Points on a hilly landscape, in no order, each with its height.
From any point a climber takes the steepest step (rise divided by distance) to one of its 2 nearest points. It stops when none of these is higher. Distance is the straight distance between rows; heights are no part of it.
Lipos: [ -6  23 -12  30 -10  -8  -8 -38  17 -25  17 -45  -3  -2  37  17  12 -28
  10  13  10 -48]  h=3.40
Bizup: [-10   7   2   4 -20  -4 -14 -30  -2 -37  19 -10  18 -31  25  40  11   0
  17   7   4  -8]  h=3.76
Pif: [ -9 -41 -36  -8  35   1  28  28 -11  40  35  17   2   0 -10  40  -2   1
  -8   2 -15   6]  h=0.89
pul: [ 18  55  31 -58 -13   9 -41  -7  22 -15 -38  13 -27 -19 -16 -19  25  35
 -12  -2 -22  21]  h=7.02
dula: [  5  47  -2 -35 -29  10 -18   0  16 -18   0  37  -6 -16 -39  -1   7  21
   9  13  -1  28]  h=6.35
Kos: [ -4  23  53 -81   5  15 -24 -18  -8 -22 -33   1 -19 -18 -10 -31   5  39
  26  -3  16   4]  h=6.48
Nofo: [ 15  13  35  19  -5 -15 -33   2  25 -45 -43  18   9   9  35  19  66  -3
 -42 -13  14  27]  h=3.75
Solup: [ 31  14 -42 -36  -1 -16  26 -40  15   4 -31   0 -26  -1  -6 -15   4  12
   2   9   5   1]  h=5.06
fuzif: [ 11  17 -39 -18 -22   8  -3   8 -12 -16 -18  32  -1 -49  -6  32  29  20
   8 -18  13  21]  h=5.75
gat: [-29  -1  15 -19  21  -2  -4 -16   1   6  23  52   5 -33 -39 -58  -4 -22
   5  25  28  -7]  h=6.17
Ras: [ 13 -23  -8  57 -32 -10  -9  28   5  51  23  -7 -19   7  -4  10  12 -42
 -32  28  24   9]  h=1.90
ruti: [ 21  42  26  -7 -60 -21 -48 -25   4  -3 -35  29  10   8  26  14  29  -5
 -12  -5 -17  21]  h=1.47
Pekef: [-15  15  33 -45 -39 -22  16  26 -13  26  -4 -24  14 -33 -16 -36 -27  16
  15 -37  24  -6]  h=7.82
digeg: [ 16 -13  -1  12  50  11  11 -38 -14 -47   7  19   0   9 -10   0   5  32
   9  26  -2 -21]  h=0.88
pofa: [-43 -40 -43  42   8  -9  10  12 -26 -22   1  -6 -15   1   1  -6 -21 -19
  -3   8  40  22]  h=3.02
Ruvem: [  4 -19 -12 -29 -25  15 -28 -18  12  12 -19 -13 -21  -7 -24  -5 -38 -23
 -19 -32  -3  20]  h=6.72
fus: [-45  -8 -15  25  29  14  -1 -30  11  -9  -5  -2   4  59  13  19  17 -18
 -11   8 -42 -39]  h=6.49
fetok: [-17 -35  15 -10 -25  -3 -16  -5 -30  49  16 -13 -15 -14 -19  -4  12   5
 -11  10  59   9]  h=5.16
nezuz: [-21  -1 -23  17  14  19 -15 -13  10  11  14 -19 -50  56  11  16   0 -17
 -32  21   9 -37]  h=7.41
fav: [ 55 -15 -21  45 -11  30 -18   0  14  29   2  -6 -34  15  21   7  12 -17
 -11  32  12   9]  h=1.67
nev: [ 24  -1 -62 -13  33  15  11  24  -7  23  14 -15  30 -21  26  -3   7 -27
  -9 -14  24  -6]  h=4.89
Nuza: [ 12  -7 -41   1  60  -3  -6  30 -28  27  33 -41  13  -7  14  14 -26 -46
 -32 -16   8 -24]  h=5.22
noni: [ 31  -8 -10  -2  13  33   7 -31 -22 -32  -9   2  -9  11 -17 -26 -24  13
  17  52 -27 -20]  h=1.12
relaf: [ -3  27  36  16  14 -44  26   8  31   2   9  20  28   8  17  32  57  33
   0 -16 -30 -20]  h=0.60
guv: [-13  36  24  -4 -62 -26 -38 -10 -10   4 -29  10  -3 -32   4 -11   9  11
 -10 -19 -17  -8]  h=1.27
Gudeg: [ 19  12 -20 -19 -44  16   5 -14   4 -70 -12  -1  29   2  41  -8 -22 -20
  -2   1   9  -8]  h=6.64
vipip: [ 14 -19  28   8 -28  16   6  -3  -4   4  -1 -11  -4   4 -13   8  45  33
 -25  27  11 -24]  h=4.63
buret: [ 40  53  31  22 -19 -24 -33 -27   4  -3 -34  47  16  51  38  12  37 -21
  -2 -15  -7   5]  h=1.82
Sazi: [-15  50 -27  20  -1 -10  -5   5   3  17 -42   9 -15   0   4  10  42  42
  33  -3 -40  17]  h=0.97
batem: [  8 -48  25  -9  -2  -7  12 -20  -1 -35  -7   3 -33 -22 -35  -5 -50   9
  26  -4  14  38]  h=3.77
Ruza: [-16 -17  13 -14  22 -24  16   5   3  15  10 -52 -40   5 -27 -37 -65 -21
  23  11 -10  17]  h=7.21
Lif: [-11 -12 -37  10   0  26   3  41 -14  14   2  -8   1  -5  41  18 -15  15
  10 -27 -35 -10]  h=0.74
tur: [-20  18 -48   6  -8  26  11  34   4  34 -38  -1 -12  16  19   1  30  19
  10  -3 -37  -3]  h=0.86
tum: [-17  33  31  60   3 -24  28  19  27 -43   0   3   9  17  -3  41  45  12
  11 -17 -21 -23]  h=0.46
luz: [-29 -34  11 -12  30 -14  23  20 -31  26  22 -29   3  27  -6 -30 -56 -26
 -12  21 -11  -4]  h=6.56
noleb: [ 35 -19   9  -7 -16  27 -26 -16 -21  27  13   6  13 -31 -15 -10 -10  -7
  -5  20 -20 -16]  h=1.64
gepib: [ -5   6  -3  36 -10 -17  12   1  28 -11 -13  35 -13  10  24   1   0 -11
  -6 -31 -47 -44]  h=2.57
luve: [ 10  50  35  45  -2 -21 -11  27  14 -64  -3  26  -9  20 -10  36  22  38
   9 -10 -23  20]  h=0.30
siz: [-16 -14  32 -36   4  24 -16  16  14  26  30  -3 -27  -5  34 -43 -44  18
   3 -10   8 -16]  h=5.81
mupo: [ -8 -27 -12  26   2 -14   6 -15 -23 -41  -2  21  -3 -19  -6  -8 -41   6
  19 -11  28  23]  h=3.39
lozi: [ 29   6  27  11 -23  19 -11  -2  -2  16  -1 -49  26  25 -38  -2  23  15
 -11  18  20  12]  h=4.25
dule: [ 48  16  -2  27 -24  19 -16   2 -17  18   3  36  12 -18 -13  23  21  16
  18  20 -29  -6]  h=1.99
ser: [-37 -26  31 -34  26 -19  11  11   2  52  18   0 -46 -20   4 -54 -28   7
   0   1   6 -27]  h=6.54
rafi: [ 17 -24  -6 -17 -20  36  -6  -8 -10   8  16 -24 -24  15 -18   1 -33 -15
 -11  42 -35 -28]  h=1.35
Runuz: [ -4  -3 -20  -7  65  20  -6 -39  -1 -17  30 -13 -14 -15  11   6  -1  29
  35  26  16   1]  h=0.73
bolu: [ 52  32 -13  17 -25  17  18   2  -8  10 -15  49  33   5  14  45  49 -23
  36  21 -40  -1]  h=2.39
katev: [-16 -13 -14 -10  22  33 -19  18   4  -2  29 -27 -48  36 -22  16 -25 -21
 -47   1  32 -10]  h=8.30
kol: [-14 -20 -51 -10  44   9  33  44   2  17  19 -10 -24 -27 -34  11 -14  -1
  12  13 -17  38]  h=1.04
neso: [ 17 -13  10 -22  20  51 -16  22 -14 -10   7 -49  -3  -4 -42 -17 -72 -18
  31 -19 -19  10]  h=0.59
Ripo: [ -2 -26 -20  22 -25 -45  44  15  -9  32  -1 -38  -3  37  10  23  -9 -31
 -20   5  -9 -11]  h=5.79
rined: [ 12 -12 -37 -44 -10  12  -8 -12  -7  21 -31  -5 -44 -43 -26 -28 -10 -18
  -2   9  11  13]  h=5.83
biki: [ 49   1 -31  27   4  14  23  17  19  -8 -13   0 -16  -2  31  17  25  23
  19  14  -1  20]  h=1.40
kome: [-11   2  15  -1  28 -14  -7 -17   1  33   8  32 -35 -27 -17 -53  -5  21
  -1   1   6 -24]  h=7.70
nopil: [ 43  18  10  11  24 -41  16 -20   7 -33 -17  60  39  40 -11  30   8  15
   8 -13 -25  38]  h=4.79
suv: [-27 -14 -19  23   4 -11 -15  46 -34  46  23 -11 -37  -7 -16  14 -24 -56
 -48  39   3  12]  h=2.22
Rasi: [ 34  62   1  26 -51   3  31  15   6  15 -21  17  25  10  16  38  58 -56
  46  -2 -11   2]  h=2.75
tib: [  4 -16  33 -54  24  36 -13   5  11  17  18 -21  16 -32  31 -11   7  22
  -2  -7 -14 -13]  h=5.15
zube: [  4 -12  -8 -23   1  38  -3  45 -11   9  23 -34  16  -4  -2  -2 -53   2
   0 -31 -30 -10]  h=0.65
dozu: [-33 -25  31 -45  -2  31 -14 -16 -47  16 -11   2   1  -4 -19 -19  20  23
   2   9  49 -12]  h=5.62
mume: [ -5   3  -6 -34 -17  12  -8  -7  11 -21 -30 -12  22  -2   0 -36 -25 -13
  -9 -10  -2  18]  h=7.45
Rusa: [-17 -11  34 -68 -20  31   0  -1 -21  11 -18 -15 -49  -4 -19 -34 -11  26
  34  17  43  -6]  h=6.10
nupa: [  2  33 -26  17 -38   6 -15 -11   9  35  -8 -36  11  15  50  24  31 -33
  10 -13   9 -26]  h=3.16
Nela: [-18  -7  26 -55 -19 -33  42  25  13  31  -3 -37 -28 -16 -39 -46 -46  -8
  23 -10  18   4]  h=7.63
pabi: [-27 -26   6  20   4 -11  32  46 -16   3  23 -49   6  50   0  -3 -35  -4
 -30  11   1 -11]  h=6.08
lavu: [ 25  -3   3  -1  -1 -37  14 -38  -2 -20 -15  30  25 -10 -22  17   2   8
  17  11 -36  34]  h=4.32
beb: [  0 -22  25  -7  22  28  -5  21  22  -1  32 -21 -21  12 -64 -10 -19 -13
 -43   1  12 -17]  h=7.38
pigi: [  5   4 -55   2  28  16  42  27  12 -22  11 -13 -14 -10  -9  15  16  34
  26  22  15  29]  h=1.21
som: [  4 -20   6   3   3  19  24  46  32  -6  25 -11   1   8 -26 -16   3  13
 -19   5  31  32]  h=6.70
kikod: [-45  26  -1   7 -22 -29  -9  -8 -16  -3 -32  10 -19 -26 -15   1   9  40
  22  -5 -42  11]  h=1.11
Pofod: [ -6  23  -1  10 -12  -5  -5  10  22 -12   6  58  18 -23 -21 -29  16  -6
  -6  24  -6  20]  h=5.55
Lagi: [-29  25   3  10  23  -7 -28 -28 -33 -28  -3  -3  39 -22  23  23  36  22
  32  16 -17   7]  h=4.22
petab: [ -7  51 -15  22 -63   4  -9  -4   1  20  10  11  33  11  18  47  28 -43
  30 -14   3 -23]  h=3.00
pefe: [ 18 -35 -14  33  14 -37  58  -1  11  31  11  18  19  39   8  30  22 -23
 -15 -13   9 -22]  h=5.54
rig: [ 24  36  13  59   1 -33   0 -23   3 -11 -27  40   8  47  44   3  -8  -9
  23 -36 -30 -24]  h=2.25
fonek: [-18 -31   7 -33   8  18  19 -19 -25  -1 -13 -15 -32   9 -10  12  23  57
   0  16   8 -23]  h=5.10
Dise: [  9 -23   1  28  -6 -25  21   2  30 -40   6  40  18  -9   5   6 -16 -19
 -25 -34  -6 -10]  h=2.85
dof: [-10  20  13  13   4 -12 -12   3  13  -1 -35  -1  40   7  13  -9  47   8
 -17 -11  -4  27]  h=4.19
puli: [ 26  -3  -9  11  22  14 -33 -12 -23  17  18 -61  12  11   0 -15 -41 -40
 -22  -8  19 -26]  h=5.65
togov: [ -1 -11  -3 -11  19  -3  29   8   9   4  22  13  49  -2  -4  40  16  25
  -3 -23 -26 -17]  h=0.75
pebab: [-47  -6   2   8  14  -6 -14  23  15  23  29  20  17  -8  -2 -35 -18  -5
 -16 -35  41   9]  h=4.02
keba: [ 49 -23  -2  29  23 -31  41 -23  29  -5  -2  30  30  43  19  28  11   0
  -2 -23  17  15]  h=5.23
pedis: [-41  17  -4  10  47 -18  -9 -11 -15  15   1  -9  40  -7   4 -19  20  23
  24   4   3  17]  h=4.76
kob: [-13 -32  54 -33  12  -7  -9 -18  12 -20  -2  27 -22 -27 -12 -12 -40  27
  18 -22 -20  20]  h=4.15
kip: [ 18   4  29  33 -29 -23  10 -18  43 -40 -42  13  -9  36  15  29  43 -14
 -24 -29  20   1]  h=3.44
Kisu: [ 24   8   9  18 -43 -22  11  -3  14 -64 -17  39  13   5 -20  23   9 -11
 -16 -18  20  16]  h=3.15
mopu: [-43  -3   1  46  50 -12  -9 -30   3  -7   7  -4  28  15  22 -16  10  -4
   0   7 -20 -30]  h=5.58
pof: [-38 -49 -31  26  10  -6  -4  21 -55  26   5   3 -41  30  -7   8 -47 -22
 -17  35  10  33]  h=2.64
Logad: [ 30  -5  35 -25 -10 -24  -1 -41   4 -24  30  11  38 -34 -10  18  -4  -1
   6  12  -1   7]  h=3.78
Mozi: [-25 -19   4  13 -16  35 -49  -6 -25   9  13 -41  -4  19  24  -3 -34 -20
 -22  -8   4 -28]  h=5.17
Rukas: [-56 -17  -2   2  -6  16 -30 -13   7  -1  35   2  22  10  20 -10 -22 -26
  -8   8  16   1]  h=4.57
muzel: [ -1  36  15 -46 -25 -40   3 -14 -10  20 -31 -22  52 -10  -2 -35   2   6
   3 -20  -1  18]  h=8.08
nitar: [ 26  -3 -63   2   3  18  -5  11 -15 -12 -39   3  21 -36  24   5  25 -22
  -5 -16  11   9]  h=5.14
nidu: [ 28  14  -4 -19  43  19   9  -2  23 -41  20  -2 -12 -19  16 -16  -3  45
  23  14  36  24]  h=0.98
sotad: [-26  19 -14 -10  26 -17   9  27  20  24  48 -25 -11  -9  -9 -37 -13 -16
 -16  -9  60 -17]  h=3.74
sogaz: [ -7 -40  50 -21   9  18   4  14   1 -20   6   2  28 -26  23 -18 -22  25
  -5 -15 -38  -5]  h=4.64

Where does a climber stop that starts at each point below?
ruti => katev
relaf => kome
Rasi => katev
luve => katev
Runuz => kome
Logad => muzel

Call two points neighbours if one is among the 2 nearest of the other. Go from one point of each pair to the other, from neighbour to neighbour, staying as high as possible. Name the lowest point that can't be avoided.
pul, muzel => Bizup
kome, puli => nev
kome, pul => Pofod
pul, katev => lozi
